Each row is a point on a landscape with many valleys, with its height.
From any point a ball rolls to the lowest of the 2 points nearest to it. It stops when none of these is lower. Distance is the straight distance between rows; heights are no part of it.
K_545: [167 144 105 182  93 119 178 135 156 164 124 178 127 151 124 138 139 130
 161 119 114 160 108 109 118 124 126 115 106 137]  h=218
K_582: [131 201 108 157 119 110  94 117 122 138 158 137 142 137  91 129  58 136
 154  80 113  78 124 124 130 133 124 109 135 110]  h=550
K_758: [135 144 137 169 164 129 151 158 141 120 122 170 129 179 132 134 171 114
 201 136  94 202 128  98 138 100 152 110 110 174]  h=549
K_661: [174 161 114 213 124 129 133 152 115 145 139 185  68 162 117 146 142 105
 192 135 132 157 127 130 129  83 140 156 153 124]  h=545
K_432: [113  84 134  73 174 123 129  88 103 118  90 119 126 106 118 137 185 149
  89 147 109 168 166 151 121 114 132 141 123 139]  h=359
K_561: [ 98  78 154 155 139 137 102 139 114  66 127 142  86 128 106 156 210  99
 138 153 150 165 172 146 141  83 127 162 163 161]  h=257
K_719: [154 118 128 175 114 143 133 143 118 177 144 120 105 166 133  99  93 161
 153 141 133 114 113 121 151 125 166 175 144 113]  h=392
K_641: [118 140 154 162 159  72  86 143 113 138 111 133 170  95  64 197 123 139
 142  78 119 121 163 159 141  99 165 125 139 144]  h=610
K_300: [177 138  94 149 113 114 136 155 126 194 143 176 143 176 154 116  74 170
 131 139  90 101  90 119 127 111 128 118 107 124]  h=395
K_126: [ 85 157 150  99 125 146  71 117  84  82 122 143 159 116 142 138 144 101
 165 149 115 159  81  83  76  90  75 132 106 127]  h=328
K_199: [154  95 126 154  98 128 152 185 121 105 137 163 118 161 136 106 129 135
 103 114 137  90  88 139 112 113 132 129 194 148]  h=213
K_6: [ 86  92 108  90  99 129  93 131 154  79 143  99 106  88 115 126 133  99
  65 138 199  82 177 173 146 150  82 106 148 150]  h=505
K_402: [ 68 142 120 161 104 127  83  87 155 107 169  94 140  94  72 156 136 107
 150 109 171 108 190 141 150 151  93 125 122 141]  h=461
K_945: [153 155  92 206  71 138 160 166 161 159 174 154 113 185 139 131 111 146
 132  97 131  83 132 121 156 125 137 120 163 150]  h=144
K_360: [158 103 163 163 148 120 169 180 135 209  98 104 154 123 150 118 123 115
 174 150 165 178  90 136 150 162 178 116 106 146]  h=516
K_74: [ 91 106 146  81 188 135  95 124 104  84 123  75 104 137 122  85 115 143
 104 120 128 110 164 167 181 157 157 143 160 136]  h=370
K_657: [156  95 141 162  90 149 189 146 155 188 116 100 125 124 154 112 145 131
 147 158 166 169  94 114 136 164 158 151 113 122]  h=503
K_221: [106 150 123 213 113 142 132 115 123 104 165 151 104 176  85 103 122 141
 186  86 103 121 137 113 152 120 133 141 154 152]  h=354
K_2: [163 149 100 117 114 140 137 101 114 187 129 161 144 161 149 120  96 196
 131 147  62 123 108  80 110  92 127 148  77 109]  h=371
K_230: [139 152 125 124  86 107 123 113 163 158 134 101 171  86 124 147  55 127
 119  95 135  69 109 104  99 163 129 114  88  75]  h=270
K_710: [153 174 102 169 155  85  97 118  95 150 141 199 140 161  78 109  71 147
 176 101  78 121 106 136 127 108 124 101 126 127]  h=563
K_964: [ 99 157 121 141 135 133 105 124 163 129 173  83 137 149 133 139  87 161
 107  75 111  42 201 107 165 139 166 132 130 134]  h=205
K_421: [114 138 139 121 114 120 129 146 128 108 133 129 167 144 123 138 124 149
 118  99 103  95 133 113 123 111 126 120 137 145]  h=189
K_925: [ 92  87 166  83 126 114 124 130 127  87 114 113 199 105 118 154 137 177
  82 100  81 102 131 108  98 104 124 125 110 156]  h=256
K_398: [115 141 159  95 145 171 117 173 133 153 136  66 155 137 180 164 128 127
 154 163 142 123 151 104 166 121 157 173 103 122]  h=260
K_135: [130 137 102 114 148 128 121 115  93 112 133 153 105 155 117 153 139 172
  65 104  78  84 189 152 139  72 141 133 176 139]  h=379
K_619: [140 141 116 108 135 127 123  95 139 153 127  90 107 105 120  71  35 129
 124 115 139 102  98 131 141 195 156 130 104  65]  h=334
K_792: [123 177 123 168 169 127 109 125 112  89 124 177  86 152 120 147 172  76
 198 128 115 198 138 121 122  89 117 115 132 141]  h=561
K_979: [175 154 109 144 141 114 159 100 142 221 109 126 139 115 120 123 115 136
 172 144 128 192 106 122 133 164 144 121  74 106]  h=335
K_186: [ 99  64 168  97 144 144 153 135 129  92 114  97 159 146 133  57 130 164
 129 133 107 148  77 106 127 159 149 130 126 151]  h=373
K_553: [156 115  95 127 148 136 155 121 118  87 111 207  79 153 129 169 211 118
  81 133  92 151 165 153  99  66 114 115 169 145]  h=500
K_887: [142 212 125  88 122 135 117 162 136 159 129 122 181 120 167 171 102 109
 154 137 125 140  96 102 116 127 111 100  83 112]  h=560
K_152: [ 71 146 124  89 120 164  87 138 140  85 171  87 132 133 149 139 134 113
 124 139 153  89 180 127 167 127  88 126 128 160]  h=340
K_49: [169  69 141 173 142 102 191 106 147 195  96 147 134 121 105  87 130 145
 172 142 112 193 100 118 125 162 159 124  84 133]  h=309
K_293: [112 123 107 157  92 131 130  77 120  72 143 166  71 114  90 106 159  95
 122 126 145 142 132 147 108 133  69 121 155 122]  h=191
K_420: [ 91 132 136 170 132 154 130 115 123 114 156 104 111 169 103  55 101 153
 176 110 116 139 110 115 174 170 152 146 143 149]  h=376
K_43: [162 176  94 157  84 105 147 108 155 189 134 143 155 120 119 175  98 144
 123 102 120  95 140 107 103 125 120 115 104 100]  h=224
K_884: [ 92 154 161 129 125 145 101 108 135 142 146  74 188 102 106 131  81 137
 196 120 123 129 105  86 122 153 137 151  75 104]  h=408
K_151: [101 123 139 145  74 154 151 110 183 161 153  74 180 119 148 146 107 160
 138 125 123  91 143  66 127 156 134 147  79 115]  h=344
K_467: [174 151 133 146 141  78 104 139  83 146  96 182 134 105  84 153 114 119
 138 118 116 130 105 148  92  85 131 118 143 101]  h=583
K_181: [ 84 129 131  69 125 132  70  83  75  57 121 132 117  87 110  96 115 103
 105 148 134 127  99 139  89 123  64 114 130 100]  h=430
K_474: [159 125 110  74 120 119 135 155 111 113 118 141 131 117 160 157 103 135
  36 107 123  54 133 157 101  97 124 104 163 114]  h=266
K_685: [120 103 138 106 143 112 130 123 107  63 109 161 135 135 107  79 145 125
 109 116 104 150  72 126  91 126 119 103 157 137]  h=385
K_891: [118 132 123 102 136  95 117 160 134 100 121 116 142  97 136 185 129 122
  50  85 142  75 171 181 138 111 129  90 166 162]  h=200
K_733: [121 114 130  92 108 133 123 170 135 116 122 114 144 109 165 197 170 112
  78 141 162  99 169 147 127  97 108 131 146 149]  h=267
K_129: [147  51 146 119 158 108 159 122 113 173 103 139 167 147 130  92 114 197
 116 131  75 118 109 118 111 115 160 139 107 151]  h=381
K_647: [105 152 139 156 151 131 114 114 145 150 148  64 128 117  96 115 109 117
 174 120 168 140 152 144 178 189 164 142 133 120]  h=397
K_996: [145 155 130 167 160 124 148 169 156 216 132  91 162 142 139 135  93 130
 172 123 149 145 128 142 175 170 180 106 108 148]  h=529
K_940: [145  94 122 182 105  94 174 122 150 114 120 149  95 115  93 132 156 110
 101  95 154 129 145 169 124 147 128 117 174 135]  h=325
K_565: [125 117 137 128 129 104 140 106 150 157 110  80 142  81 111 141 127 109
 125 122 171 138 141 147 136 176 136 123 117 113]  h=377
K_69: [172  88 106 142 135 111 181 111 124 181 107 138  90 123 136 152 156 152
  54 115 133 102 174 172 121 108 150 149 165 125]  h=466
K_266: [168 101 128 199 130  85 139 155 129 195 132 173 156 161 111 136 102 165
 156 118  96 101 128 125 136 107 154 131 125 148]  h=417
K_621: [146 114 164 114 131  89 124 153 139 175 101 100 201  92 127 144  56 143
 126 106 116  79  99 111  99 135 155 118  85 109]  h=319
K_288: [125  77 149 201 123  70 152 152 145  90 122 150 142 124  66 123 127 129
 117  55 129 108 125 165 128 134 153 101 178 177]  h=289
K_905: [146 181  88 209  67 132 154 105 150 159 162 164 119 157 113 154 117 140
 160  94 112 113 134  97 124 112 112 132 120 123]  h=185
K_533: [143 169  77 123 166 122 166 122 139 121 130 174 105 187 133 105 145 139
 114 102  87 150 150 155 159 134 129  73 155 169]  h=172
K_800: [177 147 123  78 147 129 137 150  93 176  93 150 147 135 174 130 125 140
 125 169 110 156  82 107  98 106 139 126  98 106]  h=313
K_746: [174 138 119 150 110 133 175 179 149 157 110 174 136 157 172 174 181 109
 148 145 125 173 114 105 104  92 132 117 120 149]  h=251
K_845: [ 97  91 158  95 134 142 113 112 107  84 130  82 116 125 123  67 107 142
 121 137 133 115 111 128 143 156 142 157 145 111]  h=343
K_83: [124 193  73 120 139 136 162 101 161 143 148 136 137 173 143 133 137 163
 118  98  82 126 175 123 163 140 115  87 115 161]  h=123
K_197: [ 97 181  97 103 116 151 139 107 182 134 173  91 150 148 161 141 104 159
 106  98  93  81 187  92 158 154 118 104  91 140]  h=187
K_689: [163  96 146 175  99 131 172 203 149 114 115 165 117 146 163 108 158  81
 151 146 165 172  42 119  96 134 138 103 154 145]  h=693
K_731: [140  50 138 117 143 128 186 101 129 145 106 123 123 136 127  68 145 170
 105 135 109 151  99 129 114 155 153 146 132 136]  h=398
K_380: [118 144 147  92 142 133 103 156 101 134 113 122 164 125 152 202 171 133
 123 151 118 130 164 118 125  71 126 151 116 138]  h=312
K_424: [172 145 139 161 138 114 103 160 113 202 130 101 124 110 118 172  97 121
 154 135 169 101 143 149 136 116 178 179 145  83]  h=669
K_603: [101 143 120  78 155 129  93  82  78  95 114 139 130 122 110 133 136 153
 103 134  83 130 151 128 121  93 112 130 127 114]  h=391
K_821: [119 156 169 108 116 137  80 166  86 115 128 114 168 115 138 157 111 116
 157 144 132 108  92  94  97  88 121 159 121 104]  h=361
K_468: [164  81 146 123 124 139 170 129 124 173  97 101  94 104 162 124 181 112
 122 183 179 178 117 141 124 142 143 167 136 102]  h=492
K_345: [169  78 158 183 154  86 144 101 110 159  95 163 109 110  67  79 122 136
 177 140 114 183  84 122 103 136 151 143 116 101]  h=286
K_953: [127 105 156 122 143  89 133 176 130 135 114 115 175 113 134 153 101 143
  85  79 122  77 132 157 128 114 155 103 146 166]  h=108
K_409: [133 117 120 106 133 171 166 142 150 169 149 106 144 186 183 111 113 202
 115 140  76 101 144  84 160 118 157 157 102 147]  h=504
K_24: [ 98  94 152 156  96 101  91 143 151 113 140  85 149  82 110 193 123 138
  85  93 165  61 179 146 135 118 147 152 154 139]  h=645
K_667: [169 142 125 131 133 132 121 108  86 131 102 196  84 125 149 134 171  99
 143 170 119 191  87 101  70  72 108 147 130  84]  h=526
K_723: [138 135 133 156 164 118 160 146 138 159 121 159 165 176 120 155 163 167
 170 120  68 159 163 100 146  94 154 121  98 177]  h=535
K_244: [182 162 137  98 135 129 119 185 114 190 110 104 137 112 176 175  99 103
 132 155 168 104 118 140 130 116 156 150 125  85]  h=677
K_15: [132 107 111 106  93 140 166 122 161 115 135  90 107 117 157  78  91 114
  81 116 162  96 102 147 143 199 126 106 147 114]  h=631
K_262: [165 142 139 121 139 146 147 174 117 184 105 129 136 149 182 148 162 122
 160 176 139 181 106 108 126 104 154 149 111 130]  h=283
K_159: [ 95  99 112 125  89 178 119 103 126 101 154 125  71 135 140 119 184 110
 116 181 173 126 165 137 137 116  75 163 145 141]  h=646
K_205: [130 138 167  97 161 165 103 176 137 171 136  68 155 128 163 125  58 133
 165 137 126  94 120  99 168 149 184 165  85  94]  h=210
K_182: [164 115 109 123 159 129 151 122 129  92  96 203  82 136 151 146 211  86
 118 162 112 205 125 117  74  79 112 112 136 126]  h=514
K_120: [141 115  95 124  70 138 192 107 171 157 132 122 137 122 161 151 155 140
  77 124 142 111 142 119 110 149 105 116 117 126]  h=419
K_912: [141 168 100  98 169 113 144  82 116 129 102 165 127 136 122  93 140 125
 142 132  92 200 100 121 113 143 111  83 101 122]  h=425
K_397: [ 86 110 163  74 138 107  69 114 118  93 110  97 172  61 105 176  95 148
  85 111 107  82 155 130 121 107 126 136  99 110]  h=326
K_259: [ 82  98 128 147 100 153 151  65 138  71 147 116  96 134 104  49 145 127
 150 130 134 165 101 116 134 183  98 132 136 135]  h=630
K_240: [ 92 119 124 140  92 135 134 101 153  95 152  87 108 114 109  76 115 102
 130 124 181 129 117 148 152 203 105 109 149 128]  h=622
K_671: [ 95 146 113 180  77 148 128 132 133  66 182 134 114 167 117 118 138 128
 131  84 125  82 149 119 150 118 106 127 183 166]  h=331
K_124: [113  79  99 106  72 151 113 124 136  91 138 154  96 104 119 156 189 108
  64 174 181 106 171 156 101  94  57 132 145 146]  h=655
K_638: [163 114 102 105 133 104 169  87 121 109  95 197 127 126 110  82 139 140
 100 124  86 167  65 119  68 133  99  85 119 116]  h=406
K_626: [125 190 141 108 170 128 128 172 148 174 129  92 192 135 145 139  93 118
 177 127 124 159 110 116 158 166 151  84  83 146]  h=544
K_854: [138 204 116 132 156 150  88 189 110 155 168 127 132 186 161  97  51 132
 175 132 112 114  88 130 173 128 152 118 131 133]  h=422
K_566: [156  90 112 144 110 120 157 110 124 128 110 166  90 108 118 192 205 127
  72 135 132 138 182 163 106  81 116 150 161 128]  h=484
K_541: [139 142 125 125  92 156 125 139 128 144 151  98 104 136 157 122  87 133
 123 132 147  82 120 112 141 128 137 166 131  90]  h=410
K_620: [121 160 108 164  95 141 132 124 151 155 170 127 151 166 128  67  38 167
 157 109  97 114  66  99 150 167 131 105  85 127]  h=383
K_771: [147 108 120 169 159  92 161 172 132 112 123 167 116 170 106  92 127 123
 123  81 121 124 118 178 151 145 151  82 182 184]  h=247
K_726: [182 144 106 189  84 123 160 190 129 156 143 162  88 165 145 134 121 112
 124 122 163 101 107 154 140 116 140 130 191 125]  h=178
K_985: [103 158 134  96 100 187 114 133 169 155 161  66 151 117 181 169 106 123
 148 148 139  93 158  84 155 141 119 164  70 101]  h=303
K_813: [121  81 142  81 159 113 106 109 101  93  83 163 122  79 116 162 203 107
  90 167 125 189 131 146  82  88 105 122 128 130]  h=327
K_384: [ 78 100 128 131 115 123  76  80 121  90 148  94  95  82  76 121 121 121
  96 127 168  91 181 164 148 143 109 146 148 114]  h=482
K_130: [109 109 136  90 107 144 138 179 143  62 130 151 159 140 166 141 188  99
  97 137 137 137  96 113  90 114  90  94 153 175]  h=676
K_811: [149  65 157 116  82 123 148 133 109 115  98 143 140  94 133 141 166 123
  97 157 142 135  75 112  56 101 115 163 140  99]  h=592
K_143: [138 105 133 187 107 105 169 116 169 109 117 139  91 100  93 142 187  66
 158 129 175 187 145 152 127 157 111 113 135 133]  h=349
K_443: [ 93 153 138 124 100 169 130 174 168 119 171  69 141 139 169 144 135 101
 141 138 172 107 156 122 177 164 120 122 129 152]  h=306
K_107: [139 142 104 151 127 131 130 100 133 128 127 145  54 107 115 146 198  69
 145 161 185 183 166 171 139 138  86 128 144 117]  h=366
K_820: [113 111 150 131 193 117 121 100  97 104 105 148 125 157  89  82 149 156
 170 124  73 185 125 115 134 118 149 133 119 150]  h=225
K_298: [ 76 122 131 111 104 139  98  89  89  30 146 145 127 125 101  79 121 134
 117 105  98 108  90 113  94 118  77 112 155 133]  h=409
K_27: [ 78  79 127 149  82 121 122  78 150  64 131 154 130  93  69 155 186 131
 108 120 127 128 174 127 108 102  75 127 118 161]  h=244
K_379: [146 156 105 123 117 152 129 136 110 111 135 131  61 145 157  59 114  93
 125 150 167 159  61 148 137 165 119 125 170 105]  h=133
K_490: [158 189  70 134 124 130 147 111 135 159 136 130  68 128 140 142 144  90
 117 134 173 147 160 176 160 160 116 114 157 113]  h=384
K_61: [147 121  99  70  94 138 139 103 127 101 129 135 115 115 149 109  75 145
  41 111 110  49 113 128  99 134 111 118 136  78]  h=307
K_217: [151 149 143 140 145  70 103 160 105 132  88 168 162  83  95 216 147 102
 120 100 131 136 140 162 108  77 136 104 142 133]  h=595
K_125: [142 184 118  95 175 144 105 128  86 166 121 135 132 156 150 162 143 147
 151 152  93 145 159 117 138  76 143 152 113 117]  h=346
K_676: [136 156 146 132 133 132  92 173  93 114 122 130 101 129 152 125 149  64
 162 164 183 170  80 135 118 121 121 137 164 110]  h=562
K_403: [ 98 148 130  81 133 157 118 139 146 139 125 101 154 125 176 166 187  90
 161 185 162 186 148 107 137 132  95 122  86 153]  h=458
K_84: [121 132 131 129 113 133 164 149 185 169 136  68 159 114 164 155 114 114
 114 111 164 102 159 132 155 176 143 108 111 139]  h=341
K_836: [131 153 122 173 127 130  96 181 122 152 174 164 157 198 139  79  48 159
 181 131  88 122  56 111 161 133 131 104 108 155]  h=403
K_762: [111 113 146 145 148 127  92 134  88  72 128 127  77 133 101 104 160 104
 129 132 157 136 138 166 147 120 129 151 193 137]  h=287
K_753: [160  91 140  85 101 143 145 170 108 108 107 137 123 125 179 102 140 117
  88 164 151 128  41 123  73 121 123 138 161 104]  h=582
K_487: [171 116 120 117 114 119 147 146 140 181 124 116 128 127 168 129  67 147
  86 115 132  53 124 127 120 130 158 137 122  94]  h=431
K_275: [146  78 159 167 152 136 146 148 125 101 102 157  89 144 138 158 219 107
 161 166 122 195 150 111 113  70 155 172 140 146]  h=216
K_579: [ 73  76 116 124 108 174 148  79 146  84 158 101  87 146 126  74 182 135
 119 157 146 146 160 132 156 162  95 148 141 159]  h=637
K_538: [141 165 120 140 155 101 146 111 145 178 109 132 173 127 103 178 149 137
 156 109 109 160 169 125 138 128 140 108  94 146]  h=518
K_278: [124 109 127 186 110 104 161  63 142  69 116 178  82 103  67 110 161  95
 159 117 114 181 115 119  86 130  90 113 119 112]  h=221
K_473: [138 115 178  78 175 113 110 186 129 158 107  95 189 110 159 150  61 152
 105 101  92  54 134 114 135 106 176 137  89 124]  h=374
K_523: [118  99 156 158 133 101 113 138 105  96 123 108 115 120  79  87 104 130
 127 104 150 108 110 159 142 150 154 145 178 124]  h=314
K_153: [139 131 124 100 152  91 114  82 112 150 105 109 133  92  96 114  74 151
  98 109 111 101 136 142 120 148 147 129 117  84]  h=301
K_615: [141 113 126  59 133 185 166 158 142 153 126  99 131 166 214  81 105 169
 105 165  99 138  88  94 142 139 153 143  91 128]  h=483
K_373: [112 117 142 108 188  97 104  83  94 125 105 109 139 124  73  84 101 168
 135 110  91 142 132 144 140 146 158 136 123 122]  h=265
K_149: [108 162 114  91 150 102  66 111 113 118 119 120 126  74  89 181 136  90
 109 134 166 134 175 179 137 125  95 102 128 123]  h=411
K_699: [ 85 157 101  77 125 147  59 110 126 104 150 114 119  95 121 168 119 107
  91 147 154  72 205 148 145 103  69 118 108 128]  h=382
K_972: [114  87 136 126  64 140 159  95 143  96 122 137 134 105 119 107 159 123
 123 148 136 153  80 100  80 147  84 131 117 115]  h=603
K_631: [126 203 114 143 172 112  95 120 130 166 149 121 163 146  97 162  95 148
 167  89  98 111 175 131 157 116 155 121 118 137]  h=537
K_264: [ 90  96 142 133 151 142 124  68 106  76 120 144  98 132 101  97 188 130
 162 146  96 189 136 104 112 111 107 155 120 140]  h=261
K_697: [101  91 124 104  83 117 140  82 146  75 126 115 127  84 102  84 130 106
  93 134 165 131  96 144 106 187  71 102 126 115]  h=613
K_948: [ 80 138 163  86 142 122  69 108 142 113 135  66 186  71 102 157  86 119
 144 112 132 100 151 110 131 150 128 137  74 103]  h=380
K_157: [140  68 112 104 123 119 202  80 158 168 101 115 136  95 153 155 162 150
  44 112 128 115 160 155 102 135 130 121 120 145]  h=442
K_630: [ 98  93 176 147 117  93  90 167 116  97 112 118 173  84  97 210 153 136
 112 100 137 114 152 140 129  78 146 149 148 158]  h=627
K_140: [107  89 142 152  94 106 163  99 169  95 110 146 172 100  92 170 193 127
 140 113 112 166 146 104  95 122  98 113  91 156]  h=184
K_29: [175  93 155 143 133 116 126 216  86 128 105 154 114 151 153 134 141 115
 118 141 153 116  89 152 109  84 159 151 193 134]  h=248
K_316: [ 99 126 144  98 166 133 142 148 133 104 115 102 152 146 140  93 146 125
 134 125 125 163 117 135 153 164 141  97 132 168]  h=399
K_853: [110 167 165  75 172 127  89 199 112 100 132 101 179 145 150  98  58 125
 148 114 107  97  86 113 147 140 143  98 119 137]  h=449
K_589: [107 174 126  58 148 135 106 146 122 104 127 100 142 121 158 118 110  91
 129 137 150 134 116 138 146 164 109  94 119 124]  h=424
K_991: [ 87 166 114 104 155 155 122  81 147 133 144  74 118 130 124  92 121 119
 159 136 142 170 144 136 179 193 126 116 105 132]  h=415
K_843: [138 136 150 150 137 102 116  94  98 127 102 147 123  92  83 100 130  99
 183 141 134 196  67 113  86 141 120 132 112  87]  h=264
K_653: [124 112 153 159 106 127 145 185 157  63 120 173 147 147 144 142 181  73
 160 132 135 173  75  92  83 106 115  96 141 161]  h=686
K_634: [165 165 104 167  99 143 128 110  89 136 131 183  53 137 135 150 166 104
 140 153 139 150 129 128 103  77  98 160 153  90]  h=536
K_720: [139 182 115  50 151 155 145 181 151 129 128 105 133 150 209 109  94 108
 101 133 128 124 101 132 162 165 126  81 116 133]  h=444
K_507: [167  84 141 140 179 125 152 119 102 142  90 171  99 152 127 120 191 147
 155 164  86 197 129 103 107  81 162 164 118 132]  h=177
K_146: [116 139  88  95 127 128 128  95 118  77 127 183 116 126 118 163 188 119
  77 128 100 138 169 144 108  92  75  90 140 150]  h=517
K_236: [126 151 115 179 133 115 136 116 137 111 134 157 113 142  95 175 179 118
 151 104 117 142 190 139 145 100 126 130 144 151]  h=501
K_713: [124  81 136 159 117 111 145 152 156 130 150 103 140 151 128  84  67 170
  85  78 120  36 133 129 143 154 168 123 162 150]  h=654
K_866: [174  98 130 100 176 116 144 144 104 185  97 109 106 134 153  93  85 147
 105 139 133 109 117 162 144 139 176 140 132 109]  h=423
K_873: [ 91 152 124 179  99 125 103  49 131 134 152 114 141  95  60 155 125 129
 176 102 125 125 159 108 117 135  99 151 107 107]  h=441
K_514: [155 163 109 134 166 135 102 102  83 174 133 133  97 151 111 113  97 163
 152 138 101 125 140 134 144 106 155 168 133  95]  h=372
K_928: [ 86  98 145 115 129 144  86  88 102  75 115 160 117 104 119 141 198  96
 143 176 131 183 126 103  81  84  75 141 109 132]  h=294
K_344: [129 141  82 123  37 150 142  90 166 136 160 116 106 107 154 148 118 118
  84 138 167  73 145 116 109 145  76 132 117  92]  h=396
K_955: [171 113 127 166 175 133 136 130 104 157 113 183  70 168 132  75 145 129
 181 171 107 208  85 114 127 103 157 152 124 121]  h=138
K_923: [112 111 149 152 138 135 136 190 163 145 161  96 166 177 150  73  46 166
 130 107 108  67 110 113 179 166 170 102 126 164]  h=668
K_111: [113 124 144  67 104 134  84 105 110 123 114 113 167  78 132 196 121 146
  94 151 113  88 157 104  91  83 102 157  82  85]  h=378
K_170: [173  95  92 139 177 117 189 156 137 153 119 177  88 183 152  80 139 140
 101 120 107 145 117 178 146 144 152  86 168 180]  h=212
K_308: [113 147 147 125 144 141  87 143 152 140 165  82 147 131 133 116  41 148
 139  88 108  41 148  95 154 149 178 147  98  96]  h=143
K_609: [130  97 115 149  66 115 155 121 168 120 148  96 119 117 133  97  74 142
  67  84 148  36 124 128 115 170 140 119 156 106]  h=642
K_405: [122 160  93 120 142 139 120  99 145 122 165 103  94 157 133  85  66 151
  99  88 113  61 165 138 170 165 149 118 143 114]  h=250
K_847: [130 118 149 144 141  99  87 132 128 158 128  72 129  83 106 172  95 131
 110 103 163  73 177 154 143 133 181 169 143  95]  h=659
K_920: [152 127 126  90 131 166 162 183 153 165 125  87 118 143 205  91  77 126
 105 143 149 115  91 133 168 171 163 120 111 119]  h=464
K_227: [104 115 157 155 115  96 130  94 139  77 106 151 149  90  74 129 165  88
 176 119 128 191 100 109  91 146  96 101  98 133]  h=234
K_422: [136 131  88  85 133 133 136  89 125 122 139 135 111 144 139 124  99 183
  42  97  73  52 182 128 128 111 137 122 139 110]  h=345
K_598: [ 89 123 127 160 116 107  99 129 149  93 138 129 127 102  82 182 187  89
 138 120 174 141 196 160 154 123  95 116 139 172]  h=481
K_818: [120 142 125 158 134 150 116 109 153 178 162  79 128 139 115  70  38 155
 171 119 129 115 103 112 169 189 175 144  94  97]  h=358
K_547: [ 97 133 125 171  30 148 134 104 171 127 167  93 149 108 129 150 113 128
 131 117 156  80 137  88 117 148  94 144 113 108]  h=375
K_993: [166 150 122 200 129  77 128 113 116 129 120 209 119 130  57 121 105 114
 186 102 100 152  93 128  94 110 120 102 121 113]  h=573
K_243: [172 143 127  76 147 118 125 177  98 132  90 146 112 120 184 129 144  75
 103 165 171 163  71 154  96 124 129 108 159 109]  h=572
K_190: [110 187 140  77 174 115  43 121  80 107 124 110 147  81  98 156  85  96
 140 123 133 117 132 159 127 119 122 123 120  89]  h=435
K_593: [ 71 101 135 142  78 135 104 125 133  48 163 130 141 128 100 149 156 137
 100 101 126  80 166 125 134 103  87 134 163 171]  h=296
K_216: [132  88 139  61 187 134 145 137 112 130  99  80 101 122 167  95 132 126
  82 141 149 131 134 181 153 157 164 132 149 132]  h=400
K_826: [ 96 166  93  99 119 170 142  75 155 140 141 108 126 139 157 126 162 123
 152 159 130 188 145 106 149 160  90 117  76 142]  h=436
K_71: [110  90 145  89 116 151 124 145 137 135 117  87 120 105 161 143 185  87
 126 199 199 163 140 137 132 143 104 146 116 133]  h=477
K_744: [169 115 140 102 155 103 123 116  90 185  93 154 169 125 121 131 104 184
 139 152  75 134 106 100  96  94 149 143  86 104]  h=342
K_475: [115 105 114  42 123 130  78 106  99  86 113 130  97  69 120 128 119  97
  51 168 168 103 139 175 106 124  77 109 135  94]  h=452
K_203: [ 89 128 167  94 156 126  81 157  87  54 120 139 156 145 137  99 145 112
 144 134 106 155  74  99 100 101 123 117 149 150]  h=360
K_769: [124 152 164  40 159 139 102 172 145 117 121  92 178 110 174 136  65 117
 115 113 102  75 118 104 141 143 136 115  81 105]  h=418
K_711: [179 122 104 150 129 141 158 136 116 166 124 159  55 162 149  56 120 133
 131 161 139 187  62 143 133 152 142 140 144 107]  h=102
K_846: [ 88 119 149 133 126 138  96  53  90 116 126 108 139  99  81 132 135 160
 147 133  96 130 153 105 114 104 114 181 107 104]  h=420
K_334: [103  85 104  67  94 155 124 137 135  52 142 140 124 120 149 118 171 109
  56 150 152 107 115 146  97 131  65 101 161 155]  h=665
K_982: [104 160 125 163 157 152 114  84 110 149 148 118 111 148 101 155 166 139
 190 130 110 162 188 118 156 109 136 176 122 137]  h=515
K_779: [128 169 140 191 130 153 109 152 108 123 140 143  95 147 130 126 146  83
 219 141 149 190  92 114 134 114 134 151 140 132]  h=553
K_352: [162 135 102 147 142 132 168 118 152 224 132 128 139 169 154 138 119 189
 136 132  94 130 161 108 159 128 165 141  93 141]  h=521
K_4: [119 177 100 146 109 148 111  89  92 102 147 147  66 129 126  84 114  98
 151 123 141 149  90 136 122 141  85 128 152 105]  h=161

For each start below, name the point where the ball stops.
K_566 -> K_308
K_424 -> K_538
K_996 -> K_443
K_236 -> K_820

Call two points neighbours if one is among the 2 nearest of the other. Go from one point of each pair to the other, from neighbour to neighbour, staying as low as possible. Name the highest point that can't be avoided.
K_83, K_953 -> K_422
K_126, K_83 -> K_821
K_711, K_140 -> K_227
K_308, K_83 -> K_964
